Points, in no order, along strands that fork and pass close to each other.
In the rows, zero is written as 128.
Points whose rows are less than 39.5 apart are linked; no others are. Some points are linked to none.
z915: [124, 132, 151, 120, 128, 140, 137, 111, 150, 117, 134, 93, 140, 128, 134, 154, 126, 101, 125, 137, 148, 131]
z176: [140, 118, 95, 161, 134, 146, 94, 140, 95, 121, 170, 173, 71, 126, 155, 130, 133, 146, 125, 128, 177, 112]
z98: [131, 96, 145, 143, 104, 133, 132, 148, 172, 151, 123, 145, 72, 147, 163, 139, 99, 134, 140, 146, 143, 126]
z817: [133, 154, 148, 117, 137, 99, 146, 114, 121, 104, 93, 83, 204, 132, 96, 120, 134, 103, 135, 106, 64, 133]
z178: [143, 98, 101, 164, 145, 120, 103, 185, 106, 141, 111, 145, 132, 114, 103, 99, 99, 168, 131, 118, 107, 128]
z294: [140, 131, 112, 141, 133, 128, 118, 125, 104, 119, 142, 129, 124, 125, 132, 130, 140, 139, 132, 117, 143, 126]
z136: [78, 165, 134, 60, 140, 147, 138, 101, 139, 129, 151, 138, 143, 95, 125, 124, 161, 94, 103, 150, 126, 128]
z531: [137, 108, 141, 148, 115, 134, 128, 136, 158, 140, 128, 124, 95, 151, 149, 145, 111, 126, 132, 133, 152, 133]
z515: [122, 130, 109, 133, 136, 151, 104, 135, 116, 129, 175, 184, 61, 127, 163, 131, 144, 128, 109, 147, 175, 112]
z628: [118, 117, 128, 127, 127, 154, 117, 144, 147, 141, 158, 172, 57, 138, 168, 139, 122, 117, 119, 163, 173, 115]
z841: [151, 133, 111, 164, 146, 151, 95, 124, 91, 101, 180, 145, 83, 127, 152, 150, 141, 132, 114, 127, 197, 107]
z231: [98, 157, 134, 77, 137, 122, 147, 111, 127, 126, 124, 124, 166, 110, 119, 113, 162, 113, 111, 127, 97, 132]
z59: [146, 112, 156, 149, 112, 117, 146, 117, 159, 122, 104, 79, 148, 155, 127, 140, 109, 125, 134, 120, 125, 134]
z164: [155, 138, 112, 153, 144, 137, 106, 118, 88, 100, 161, 129, 111, 119, 138, 137, 141, 130, 122, 121, 171, 116]
z687: [142, 151, 97, 146, 168, 137, 85, 133, 39, 93, 156, 141, 140, 76, 101, 114, 149, 147, 116, 120, 147, 112]
z7: [104, 151, 126, 87, 130, 121, 143, 122, 126, 138, 122, 137, 152, 114, 116, 111, 156, 124, 119, 129, 96, 132]
z489: [79, 163, 122, 62, 134, 120, 129, 117, 116, 151, 141, 182, 117, 96, 107, 87, 169, 134, 107, 141, 100, 127]
z107: [143, 105, 109, 149, 123, 112, 125, 159, 124, 144, 101, 128, 146, 136, 106, 119, 104, 150, 150, 112, 94, 138]
z372: [113, 133, 148, 106, 126, 127, 145, 118, 157, 126, 112, 101, 157, 128, 129, 135, 138, 111, 127, 127, 112, 136]
z825: [128, 131, 101, 142, 140, 151, 98, 135, 104, 123, 176, 179, 63, 122, 160, 135, 152, 133, 110, 143, 181, 105]
z633: [85, 162, 117, 73, 137, 124, 133, 115, 112, 148, 144, 170, 130, 100, 109, 90, 176, 130, 110, 137, 105, 131]
z307: [142, 91, 155, 156, 103, 142, 128, 140, 169, 149, 129, 128, 79, 159, 157, 157, 89, 122, 132, 149, 164, 119]
z423: [89, 161, 151, 70, 136, 119, 165, 104, 153, 115, 104, 100, 198, 108, 110, 118, 155, 91, 111, 124, 75, 134]
z338: [148, 129, 102, 165, 144, 146, 94, 125, 86, 103, 174, 150, 86, 121, 147, 137, 143, 139, 120, 123, 186, 110]
z848: [147, 126, 124, 141, 126, 113, 133, 132, 116, 122, 109, 105, 161, 138, 114, 126, 122, 137, 141, 111, 109, 139]
z129: [114, 118, 132, 119, 120, 138, 128, 147, 149, 152, 142, 171, 65, 132, 167, 123, 123, 129, 125, 152, 147, 118]
z272: [115, 125, 125, 115, 121, 136, 129, 139, 146, 147, 141, 159, 84, 129, 157, 122, 130, 131, 126, 143, 139, 127]
z541: [91, 141, 133, 75, 117, 130, 147, 127, 159, 153, 126, 150, 117, 118, 135, 110, 140, 122, 121, 145, 103, 134]
z269: [78, 166, 137, 61, 142, 137, 141, 100, 140, 122, 137, 129, 156, 94, 116, 119, 167, 100, 101, 142, 109, 133]
z539: [96, 122, 139, 83, 109, 114, 157, 142, 163, 162, 110, 157, 109, 131, 139, 99, 124, 138, 139, 140, 84, 135]
z326: [136, 112, 171, 142, 106, 137, 145, 94, 169, 118, 112, 62, 149, 155, 122, 170, 90, 94, 133, 133, 141, 136]
z859: [142, 114, 139, 146, 120, 137, 127, 130, 146, 131, 139, 124, 104, 142, 150, 147, 120, 122, 123, 134, 161, 129]
z468: [131, 143, 133, 115, 133, 118, 141, 118, 125, 121, 118, 105, 160, 127, 119, 129, 141, 122, 129, 117, 110, 135]
z829: [143, 137, 92, 152, 167, 137, 87, 136, 48, 98, 158, 145, 127, 87, 109, 118, 141, 150, 123, 121, 152, 111]
z465: [75, 166, 126, 59, 132, 129, 133, 115, 127, 146, 150, 182, 108, 94, 118, 91, 175, 124, 102, 150, 113, 128]
z82: [91, 148, 104, 85, 137, 130, 118, 125, 104, 145, 155, 189, 100, 102, 117, 98, 163, 139, 110, 139, 124, 125]
z481: [83, 170, 141, 64, 142, 131, 152, 99, 138, 121, 126, 115, 174, 99, 111, 122, 162, 97, 105, 136, 100, 135]
z634: [137, 104, 102, 152, 138, 121, 111, 172, 110, 148, 112, 147, 137, 115, 100, 104, 104, 160, 138, 118, 100, 128]
z126: [132, 124, 157, 126, 117, 142, 143, 102, 155, 115, 126, 84, 147, 133, 127, 166, 112, 91, 129, 135, 146, 135]
z485: [103, 113, 136, 93, 106, 111, 149, 151, 161, 164, 111, 163, 98, 136, 143, 99, 115, 144, 147, 139, 89, 135]
z297: [114, 125, 115, 112, 116, 108, 136, 147, 131, 155, 104, 151, 134, 132, 117, 104, 125, 144, 144, 128, 83, 134]
z419: [98, 157, 150, 81, 140, 136, 155, 95, 150, 103, 122, 93, 183, 106, 117, 141, 147, 83, 119, 134, 114, 133]
z64: [163, 121, 140, 160, 122, 104, 130, 127, 116, 108, 99, 79, 182, 152, 103, 129, 100, 130, 151, 102, 105, 139]
z758: [128, 138, 97, 141, 151, 155, 97, 129, 85, 113, 186, 173, 71, 111, 158, 132, 164, 130, 107, 138, 185, 111]
z674: [142, 148, 113, 144, 149, 148, 101, 115, 85, 101, 180, 141, 96, 110, 151, 140, 157, 121, 108, 132, 189, 110]
z710: [114, 134, 118, 112, 123, 110, 138, 140, 127, 147, 105, 135, 152, 127, 109, 112, 133, 136, 138, 121, 82, 139]
z397: [156, 99, 100, 172, 125, 127, 106, 151, 113, 129, 128, 144, 103, 138, 132, 127, 102, 162, 149, 118, 146, 124]
z81: [112, 134, 124, 115, 133, 155, 117, 135, 132, 134, 165, 165, 72, 123, 158, 138, 142, 115, 106, 156, 170, 114]
z573: [149, 162, 103, 142, 167, 130, 90, 126, 42, 89, 146, 127, 152, 79, 99, 118, 143, 139, 121, 118, 141, 115]
z797: [122, 148, 129, 108, 134, 113, 140, 125, 115, 123, 110, 114, 178, 127, 105, 117, 149, 120, 129, 116, 82, 132]
z528: [126, 111, 138, 134, 118, 155, 121, 138, 150, 143, 152, 156, 67, 137, 162, 153, 114, 109, 120, 164, 176, 115]
z9: [149, 133, 128, 163, 143, 155, 100, 117, 99, 101, 178, 132, 86, 127, 153, 155, 140, 115, 106, 137, 206, 105]
z358: [89, 167, 150, 68, 140, 128, 158, 95, 144, 113, 117, 104, 190, 102, 110, 123, 155, 92, 110, 132, 93, 133]
z622: [93, 163, 124, 74, 145, 137, 131, 109, 115, 127, 152, 148, 136, 99, 123, 112, 176, 115, 100, 136, 123, 130]
z807: [138, 96, 91, 162, 138, 126, 106, 170, 107, 140, 123, 156, 110, 116, 120, 111, 103, 171, 140, 125, 125, 124]
z319: [117, 134, 163, 106, 127, 113, 164, 96, 168, 107, 88, 70, 201, 135, 111, 141, 127, 95, 130, 121, 86, 137]
z293: [146, 100, 93, 168, 133, 129, 105, 159, 102, 133, 130, 149, 111, 124, 122, 120, 104, 165, 146, 121, 138, 127]
z567: [145, 123, 117, 144, 127, 126, 124, 128, 122, 123, 132, 123, 123, 134, 136, 135, 131, 143, 135, 119, 141, 130]
z973: [93, 149, 125, 78, 125, 112, 144, 128, 126, 146, 112, 142, 161, 117, 106, 101, 154, 124, 123, 126, 74, 134]
z197: [119, 109, 127, 110, 103, 108, 145, 154, 157, 162, 101, 155, 107, 140, 137, 103, 107, 150, 153, 133, 83, 136]
z10: [155, 93, 109, 168, 116, 120, 119, 154, 126, 143, 108, 134, 120, 144, 119, 121, 92, 160, 156, 113, 123, 135]
z355: [144, 119, 129, 142, 128, 134, 123, 127, 135, 126, 136, 120, 114, 138, 143, 140, 126, 132, 129, 126, 151, 124]
z852: [125, 154, 158, 104, 135, 105, 154, 107, 139, 105, 95, 86, 202, 126, 105, 124, 142, 101, 129, 112, 76, 137]
z760: [134, 118, 135, 127, 112, 108, 144, 136, 153, 139, 99, 114, 143, 145, 125, 124, 120, 133, 144, 117, 100, 139]
z426: [150, 99, 125, 161, 108, 126, 126, 139, 146, 138, 122, 129, 99, 152, 144, 137, 106, 145, 141, 119, 143, 131]
z229: [138, 97, 149, 159, 111, 151, 123, 136, 161, 141, 143, 139, 71, 154, 157, 160, 95, 115, 124, 153, 176, 119]
z204: [109, 153, 113, 99, 141, 136, 124, 115, 110, 122, 153, 147, 125, 106, 132, 119, 165, 124, 106, 131, 139, 128]
z35: [141, 97, 170, 151, 98, 130, 152, 113, 184, 135, 97, 73, 135, 165, 128, 162, 87, 113, 140, 130, 131, 138]
z110: [172, 109, 106, 187, 154, 125, 95, 159, 80, 105, 131, 118, 139, 119, 99, 116, 97, 163, 136, 110, 143, 118]
z482: [111, 166, 151, 91, 142, 114, 158, 102, 136, 107, 106, 88, 200, 114, 107, 125, 150, 93, 118, 120, 83, 134]
z469: [138, 107, 104, 145, 131, 115, 119, 165, 113, 147, 107, 139, 143, 128, 101, 109, 107, 155, 148, 119, 97, 134]
z277: [157, 103, 105, 179, 126, 134, 109, 137, 113, 125, 141, 137, 97, 139, 139, 133, 109, 157, 141, 117, 164, 122]
z27: [123, 116, 151, 128, 109, 151, 139, 110, 164, 131, 135, 103, 118, 141, 139, 170, 108, 89, 129, 150, 158, 129]
z258: [139, 125, 126, 151, 140, 157, 108, 128, 118, 121, 170, 146, 78, 136, 160, 152, 134, 118, 107, 145, 193, 109]
z398: [165, 107, 106, 185, 134, 141, 97, 129, 93, 109, 157, 133, 90, 138, 142, 144, 117, 153, 136, 117, 183, 111]
z153: [108, 163, 134, 92, 142, 107, 135, 119, 98, 122, 114, 118, 194, 110, 91, 109, 157, 114, 125, 111, 63, 132]
z575: [124, 165, 141, 103, 142, 115, 139, 108, 107, 102, 113, 97, 192, 118, 107, 128, 156, 107, 123, 111, 92, 131]
z289: [175, 97, 117, 182, 120, 117, 114, 144, 116, 122, 113, 102, 141, 157, 110, 132, 84, 155, 155, 105, 133, 128]
z956: [84, 154, 133, 72, 124, 106, 151, 128, 136, 154, 104, 145, 161, 117, 100, 96, 154, 125, 120, 127, 62, 133]
z420: [129, 162, 141, 115, 140, 98, 137, 118, 105, 108, 99, 91, 208, 122, 90, 118, 137, 107, 136, 103, 61, 135]
z981: [116, 128, 80, 140, 150, 141, 91, 140, 71, 127, 161, 189, 92, 94, 122, 107, 142, 159, 120, 132, 151, 116]
z542: [131, 125, 87, 152, 142, 147, 96, 135, 86, 121, 171, 176, 73, 116, 146, 126, 143, 146, 122, 131, 170, 114]
z682: [120, 125, 140, 114, 115, 114, 151, 131, 161, 139, 100, 116, 145, 140, 129, 123, 125, 122, 133, 125, 100, 139]
z15: [148, 131, 163, 141, 126, 119, 144, 104, 147, 106, 102, 64, 170, 145, 121, 145, 115, 111, 131, 117, 126, 133]
z58: [119, 173, 147, 96, 144, 112, 143, 100, 112, 94, 106, 90, 199, 112, 106, 125, 153, 99, 117, 114, 87, 131]
z564: [139, 93, 163, 150, 95, 124, 152, 124, 190, 142, 95, 88, 123, 162, 135, 150, 84, 121, 139, 133, 130, 140]
z157: [128, 114, 123, 139, 124, 146, 114, 141, 141, 139, 154, 163, 68, 135, 162, 138, 124, 131, 122, 148, 166, 117]
z394: [145, 138, 117, 145, 143, 144, 103, 119, 93, 106, 166, 131, 100, 120, 144, 143, 148, 127, 116, 127, 178, 115]
z367: [123, 117, 136, 125, 110, 124, 141, 133, 163, 146, 114, 124, 118, 141, 146, 130, 121, 127, 133, 131, 123, 136]
z775: [137, 110, 146, 136, 109, 108, 149, 134, 162, 137, 96, 101, 151, 152, 127, 131, 113, 131, 143, 115, 105, 141]
z32: [169, 89, 112, 181, 121, 115, 113, 157, 120, 132, 103, 111, 143, 149, 106, 122, 80, 160, 154, 106, 122, 133]
z248: [162, 84, 124, 176, 99, 115, 128, 150, 147, 148, 102, 122, 113, 166, 133, 131, 84, 157, 162, 111, 127, 137]
z976: [86, 163, 120, 70, 141, 127, 130, 108, 113, 136, 148, 159, 133, 98, 114, 101, 176, 122, 104, 135, 114, 126]
z922: [143, 122, 119, 158, 133, 150, 106, 134, 121, 123, 166, 150, 72, 139, 159, 146, 134, 127, 119, 139, 184, 112]
z723: [88, 149, 140, 70, 118, 107, 159, 131, 155, 155, 99, 147, 156, 124, 107, 92, 147, 123, 126, 133, 54, 139]
z584: [89, 165, 131, 76, 141, 145, 132, 107, 129, 127, 152, 139, 137, 100, 128, 122, 167, 108, 100, 145, 129, 130]
z416: [178, 90, 127, 189, 111, 117, 119, 132, 120, 125, 114, 92, 133, 165, 121, 136, 84, 154, 154, 102, 141, 129]
z225: [98, 137, 146, 88, 120, 118, 165, 123, 174, 140, 94, 105, 166, 127, 122, 124, 131, 107, 130, 132, 84, 139]
z375: [92, 143, 97, 98, 142, 128, 108, 131, 90, 143, 159, 199, 96, 93, 112, 93, 162, 149, 114, 137, 127, 118]
z259: [103, 149, 157, 90, 132, 128, 157, 92, 156, 109, 107, 83, 191, 117, 113, 147, 136, 82, 125, 128, 104, 138]
z140: [115, 148, 112, 108, 140, 138, 116, 121, 111, 130, 156, 156, 109, 113, 137, 117, 159, 130, 112, 133, 140, 125]
z579: [116, 139, 126, 105, 134, 128, 136, 120, 132, 130, 132, 130, 132, 121, 132, 121, 147, 126, 118, 129, 121, 131]
z112: [144, 126, 162, 139, 121, 101, 152, 110, 146, 108, 83, 61, 193, 159, 108, 136, 113, 111, 140, 102, 88, 137]
z395: [116, 140, 118, 115, 141, 154, 115, 131, 123, 130, 165, 161, 81, 118, 155, 132, 152, 118, 106, 146, 165, 118]
z831: [110, 159, 113, 95, 141, 135, 125, 117, 100, 129, 145, 142, 134, 104, 124, 116, 166, 127, 110, 127, 124, 127]
z429: [120, 127, 116, 115, 121, 128, 129, 137, 132, 145, 128, 151, 103, 124, 141, 119, 136, 140, 130, 133, 120, 130]
z448: [119, 151, 115, 107, 146, 129, 125, 120, 96, 120, 141, 133, 143, 109, 122, 120, 159, 131, 118, 121, 123, 128]
z131: [125, 111, 152, 125, 106, 128, 143, 129, 172, 142, 116, 112, 116, 142, 142, 145, 110, 120, 133, 139, 135, 136]
z29: [160, 96, 126, 177, 109, 122, 123, 137, 137, 133, 120, 114, 107, 157, 137, 140, 99, 151, 143, 114, 151, 132]
z868: [98, 148, 112, 90, 133, 130, 125, 124, 117, 144, 151, 180, 99, 110, 130, 106, 160, 137, 112, 138, 122, 126]
z502: [132, 90, 163, 146, 92, 152, 136, 120, 179, 152, 128, 110, 91, 160, 143, 175, 79, 98, 138, 161, 157, 131]
z936: [134, 100, 171, 149, 98, 134, 148, 101, 180, 134, 103, 66, 139, 158, 122, 168, 84, 102, 137, 136, 128, 139]
z206: [112, 125, 146, 118, 115, 148, 134, 117, 163, 139, 138, 120, 116, 130, 141, 164, 117, 90, 128, 153, 153, 131]
z424: [118, 126, 120, 127, 138, 160, 110, 136, 128, 132, 170, 177, 63, 127, 162, 140, 140, 118, 104, 160, 180, 112]
z182: [126, 111, 126, 122, 104, 106, 144, 152, 152, 158, 98, 145, 117, 142, 137, 111, 110, 149, 150, 127, 95, 139]
z418: [148, 92, 102, 165, 114, 118, 119, 159, 129, 146, 113, 146, 108, 139, 129, 119, 90, 165, 156, 121, 124, 128]
z785: [142, 89, 158, 162, 95, 145, 132, 128, 177, 151, 124, 112, 83, 162, 149, 165, 80, 117, 134, 152, 164, 127]
z598: [99, 167, 129, 79, 144, 110, 137, 112, 104, 127, 123, 125, 182, 107, 95, 105, 169, 115, 113, 117, 78, 129]
z923: [120, 139, 121, 110, 130, 109, 143, 133, 124, 135, 105, 122, 170, 126, 103, 114, 139, 124, 132, 112, 74, 137]
z903: [128, 157, 134, 111, 141, 110, 138, 114, 111, 112, 110, 105, 187, 121, 108, 121, 150, 114, 131, 113, 89, 134]
z849: [148, 98, 133, 154, 99, 114, 145, 144, 160, 145, 96, 117, 127, 165, 133, 129, 100, 146, 153, 117, 112, 143]
z664: [158, 118, 99, 176, 138, 140, 95, 130, 86, 105, 167, 148, 92, 126, 145, 138, 129, 149, 129, 120, 182, 115]
z381: [113, 124, 115, 114, 122, 130, 123, 138, 133, 147, 143, 177, 74, 126, 154, 113, 132, 143, 127, 141, 133, 124]
z399: [99, 140, 84, 113, 147, 137, 102, 127, 75, 136, 162, 190, 99, 93, 114, 98, 162, 149, 110, 133, 136, 116]
z658: [123, 130, 163, 117, 120, 111, 162, 108, 171, 116, 81, 73, 194, 145, 113, 135, 120, 103, 135, 117, 84, 136]
z765: [143, 113, 102, 165, 132, 145, 101, 137, 107, 126, 166, 162, 67, 137, 159, 136, 130, 142, 126, 132, 180, 112]
z748: [135, 116, 163, 133, 111, 139, 141, 97, 163, 116, 119, 68, 150, 143, 123, 167, 104, 90, 134, 132, 141, 135]
z833: [138, 105, 155, 141, 104, 118, 148, 124, 173, 135, 98, 88, 144, 157, 130, 140, 104, 126, 136, 123, 120, 141]
z739: [119, 110, 136, 123, 115, 143, 130, 148, 160, 150, 142, 166, 61, 141, 169, 135, 111, 124, 130, 154, 154, 121]
z342: [89, 141, 145, 73, 116, 111, 161, 131, 168, 154, 94, 138, 151, 123, 118, 99, 144, 121, 125, 139, 68, 140]
z522: [147, 94, 148, 153, 98, 112, 148, 138, 174, 145, 97, 104, 121, 163, 141, 138, 97, 140, 144, 120, 125, 139]
z216: [144, 119, 156, 147, 118, 125, 143, 111, 158, 116, 107, 69, 155, 150, 125, 148, 112, 116, 131, 117, 134, 135]
z893: [108, 133, 144, 104, 122, 118, 156, 123, 161, 135, 100, 107, 157, 132, 125, 126, 133, 116, 128, 130, 97, 141]
z296: [167, 126, 94, 181, 166, 137, 86, 144, 52, 91, 149, 134, 129, 97, 111, 120, 120, 158, 127, 121, 165, 107]
z281: [126, 142, 144, 115, 131, 124, 145, 116, 143, 115, 117, 98, 161, 126, 126, 137, 138, 116, 124, 123, 122, 135]
z117: [93, 137, 134, 79, 115, 124, 146, 135, 157, 158, 113, 157, 112, 123, 135, 101, 136, 131, 129, 141, 90, 136]
z920: [149, 128, 161, 141, 121, 110, 150, 106, 141, 105, 92, 67, 183, 150, 115, 137, 113, 114, 135, 107, 107, 135]
z127: [149, 114, 115, 145, 122, 114, 130, 144, 116, 133, 107, 119, 151, 134, 106, 124, 112, 142, 149, 111, 101, 137]
z388: [114, 164, 148, 92, 145, 126, 145, 98, 122, 101, 123, 99, 180, 109, 122, 128, 159, 103, 115, 123, 110, 134]
z686: [98, 137, 132, 85, 123, 130, 139, 135, 149, 150, 130, 157, 102, 121, 144, 113, 141, 127, 119, 146, 118, 131]
z196: [160, 105, 99, 181, 152, 125, 98, 161, 86, 115, 129, 132, 136, 116, 104, 118, 101, 167, 138, 113, 135, 121]
z214: [158, 109, 156, 160, 108, 111, 144, 116, 151, 121, 94, 66, 162, 163, 119, 141, 99, 128, 140, 109, 120, 137]
z980: [171, 119, 99, 185, 152, 133, 91, 143, 70, 96, 136, 120, 134, 111, 111, 125, 108, 157, 140, 113, 157, 120]
z885: [132, 99, 142, 149, 114, 157, 120, 140, 153, 143, 150, 153, 64, 147, 165, 161, 100, 115, 126, 158, 181, 117]
z730: [166, 136, 133, 158, 135, 110, 122, 118, 97, 102, 109, 83, 172, 139, 106, 130, 113, 129, 147, 106, 122, 132]
z128: [144, 90, 156, 151, 98, 119, 147, 134, 183, 148, 96, 96, 116, 165, 143, 149, 91, 134, 142, 129, 131, 138]
z954: [108, 145, 128, 91, 132, 125, 142, 120, 133, 134, 125, 131, 143, 120, 126, 117, 150, 125, 119, 130, 110, 132]
z663: [109, 144, 159, 95, 128, 118, 160, 98, 165, 112, 100, 79, 191, 124, 114, 138, 135, 91, 128, 124, 98, 137]
z554: [126, 119, 110, 130, 120, 129, 124, 146, 132, 147, 132, 166, 89, 129, 147, 118, 123, 151, 134, 133, 128, 128]
z447: [101, 141, 118, 91, 133, 131, 131, 127, 132, 147, 141, 168, 99, 114, 140, 109, 149, 130, 116, 142, 120, 125]
z211: [174, 126, 99, 184, 156, 138, 87, 139, 59, 88, 146, 121, 128, 108, 111, 123, 110, 158, 134, 111, 168, 114]
z349: [163, 139, 124, 151, 139, 113, 114, 123, 84, 101, 115, 95, 177, 125, 104, 130, 115, 133, 142, 105, 113, 132]
z250: [104, 138, 84, 126, 150, 142, 95, 134, 71, 131, 160, 188, 96, 90, 117, 107, 154, 153, 115, 133, 147, 114]
z662: [163, 114, 161, 165, 109, 104, 145, 114, 144, 112, 86, 58, 177, 168, 110, 133, 97, 126, 147, 102, 107, 137]
z311: [102, 139, 142, 94, 120, 155, 138, 108, 154, 133, 149, 123, 121, 119, 139, 159, 130, 78, 123, 158, 148, 131]
z31: [90, 164, 118, 77, 142, 144, 122, 109, 116, 136, 168, 175, 99, 95, 131, 106, 175, 122, 94, 146, 141, 123]
z392: [132, 109, 120, 147, 119, 140, 118, 144, 137, 139, 145, 161, 73, 139, 163, 133, 122, 140, 133, 138, 156, 123]
z403: [126, 100, 157, 136, 105, 146, 137, 124, 175, 146, 124, 111, 100, 149, 139, 169, 94, 103, 136, 154, 153, 132]
z727: [171, 89, 130, 185, 105, 120, 122, 133, 135, 133, 116, 103, 116, 166, 129, 140, 90, 153, 147, 108, 146, 130]
z753: [142, 108, 112, 156, 120, 136, 113, 140, 130, 137, 142, 150, 78, 143, 155, 138, 121, 143, 132, 124, 164, 123]
z939: [120, 130, 125, 117, 129, 131, 135, 128, 138, 135, 133, 136, 118, 128, 142, 127, 139, 130, 121, 130, 131, 131]
z770: [114, 142, 114, 108, 137, 145, 119, 124, 118, 129, 158, 162, 97, 114, 149, 126, 154, 129, 109, 139, 155, 121]
z937: [125, 96, 146, 130, 107, 139, 131, 148, 168, 153, 132, 154, 64, 145, 170, 139, 100, 124, 134, 155, 152, 125]
z942: [152, 128, 91, 166, 167, 138, 87, 144, 52, 101, 150, 145, 126, 88, 106, 114, 129, 161, 121, 120, 155, 110]
z84: [140, 91, 97, 164, 124, 123, 112, 173, 116, 144, 114, 157, 111, 126, 120, 113, 95, 168, 149, 123, 115, 126]
z434: [121, 129, 143, 118, 122, 141, 136, 120, 156, 128, 135, 114, 123, 130, 141, 149, 127, 108, 123, 144, 147, 133]
z766: [120, 110, 152, 126, 104, 138, 141, 127, 178, 143, 127, 118, 105, 143, 141, 153, 104, 106, 134, 147, 145, 130]
z873: [146, 100, 126, 153, 104, 119, 132, 147, 149, 144, 109, 133, 105, 155, 138, 130, 103, 150, 149, 122, 126, 133]
z659: [167, 124, 153, 162, 118, 100, 134, 116, 124, 102, 85, 62, 188, 161, 103, 134, 102, 126, 148, 96, 100, 138]
z777: [141, 137, 132, 130, 131, 112, 136, 121, 117, 116, 114, 103, 163, 133, 119, 129, 137, 126, 134, 114, 111, 134]
z671: [166, 127, 142, 159, 122, 109, 129, 117, 116, 106, 110, 78, 168, 151, 113, 134, 108, 133, 145, 105, 123, 136]
z890: [122, 159, 129, 104, 145, 127, 130, 108, 104, 110, 141, 117, 153, 113, 126, 128, 160, 119, 115, 121, 130, 127]
z532: [161, 86, 108, 177, 116, 114, 123, 162, 129, 143, 103, 126, 130, 152, 116, 125, 81, 159, 162, 113, 116, 134]
z37: [137, 101, 143, 146, 106, 128, 131, 145, 167, 147, 123, 132, 90, 155, 153, 142, 103, 135, 134, 138, 145, 129]
z363: [92, 167, 137, 71, 144, 120, 150, 106, 119, 122, 124, 123, 179, 106, 105, 109, 172, 111, 107, 125, 82, 131]
z960: [150, 98, 96, 176, 148, 127, 100, 173, 94, 132, 121, 141, 131, 117, 105, 106, 101, 171, 133, 117, 122, 121]
z616: [91, 170, 150, 66, 145, 135, 153, 88, 143, 104, 127, 96, 186, 99, 114, 138, 153, 80, 111, 138, 109, 133]
z635: [113, 166, 134, 103, 142, 102, 134, 115, 100, 114, 110, 102, 206, 112, 90, 111, 150, 106, 127, 106, 59, 134]
z116: [89, 140, 147, 76, 116, 118, 163, 128, 174, 146, 94, 126, 154, 126, 121, 112, 135, 113, 127, 136, 74, 141]
z938: [152, 160, 113, 152, 168, 124, 88, 134, 46, 92, 136, 117, 169, 85, 91, 116, 131, 138, 123, 112, 127, 122]
z159: [160, 156, 124, 149, 146, 116, 112, 118, 74, 88, 118, 95, 176, 117, 100, 132, 126, 127, 138, 107, 123, 132]
z818: [124, 128, 81, 145, 144, 144, 95, 138, 81, 122, 165, 183, 84, 105, 134, 115, 142, 155, 120, 128, 161, 115]
z693: [136, 144, 99, 140, 153, 150, 98, 120, 80, 105, 184, 159, 88, 110, 147, 134, 160, 128, 107, 130, 181, 108]
z518: [137, 127, 157, 127, 119, 102, 158, 115, 159, 116, 80, 71, 197, 155, 110, 132, 119, 108, 138, 105, 82, 140]
z562: [126, 116, 130, 124, 108, 119, 147, 145, 157, 151, 106, 134, 119, 141, 140, 123, 117, 140, 141, 128, 104, 140]
z12: [167, 105, 112, 181, 126, 137, 103, 133, 111, 117, 147, 129, 90, 145, 142, 142, 116, 150, 138, 113, 178, 119]
z138: [142, 102, 121, 149, 105, 112, 132, 151, 147, 148, 105, 132, 118, 153, 134, 123, 103, 149, 148, 118, 109, 138]
z223: [141, 132, 124, 149, 145, 160, 104, 122, 107, 113, 177, 143, 84, 129, 155, 158, 142, 111, 102, 147, 198, 106]
z630: [147, 130, 107, 149, 136, 134, 112, 124, 96, 111, 148, 131, 118, 125, 138, 133, 139, 139, 129, 120, 156, 123]
z184: [81, 163, 122, 65, 136, 136, 127, 117, 127, 145, 162, 183, 97, 97, 129, 101, 169, 122, 98, 150, 130, 125]

A fork is a point with three links. Follow the links from the first point to the second and name the forks in between, in order.
z107; z214 => z893 > z59
z848; z954 => z893 > z7
z319; z662 => z59
z633; z423 => z358

Follow the links from the first point to the second, and from the first to the third. Name the last point that the two ways share.
z231; z775; z281 => z893
z116; z671; z107 => z893
z662; z920; z682 => z59
z112; z848; z662 => z59
z153; z739; z468 => z7

A fork is a point with three links, a tip a point with one. Leave the first point through the second and follow the links. Name the first fork or tip that comes.
z766; z403 => z753
z554; z429 => z7
z817; z852 => z297
z211; z296 => z938
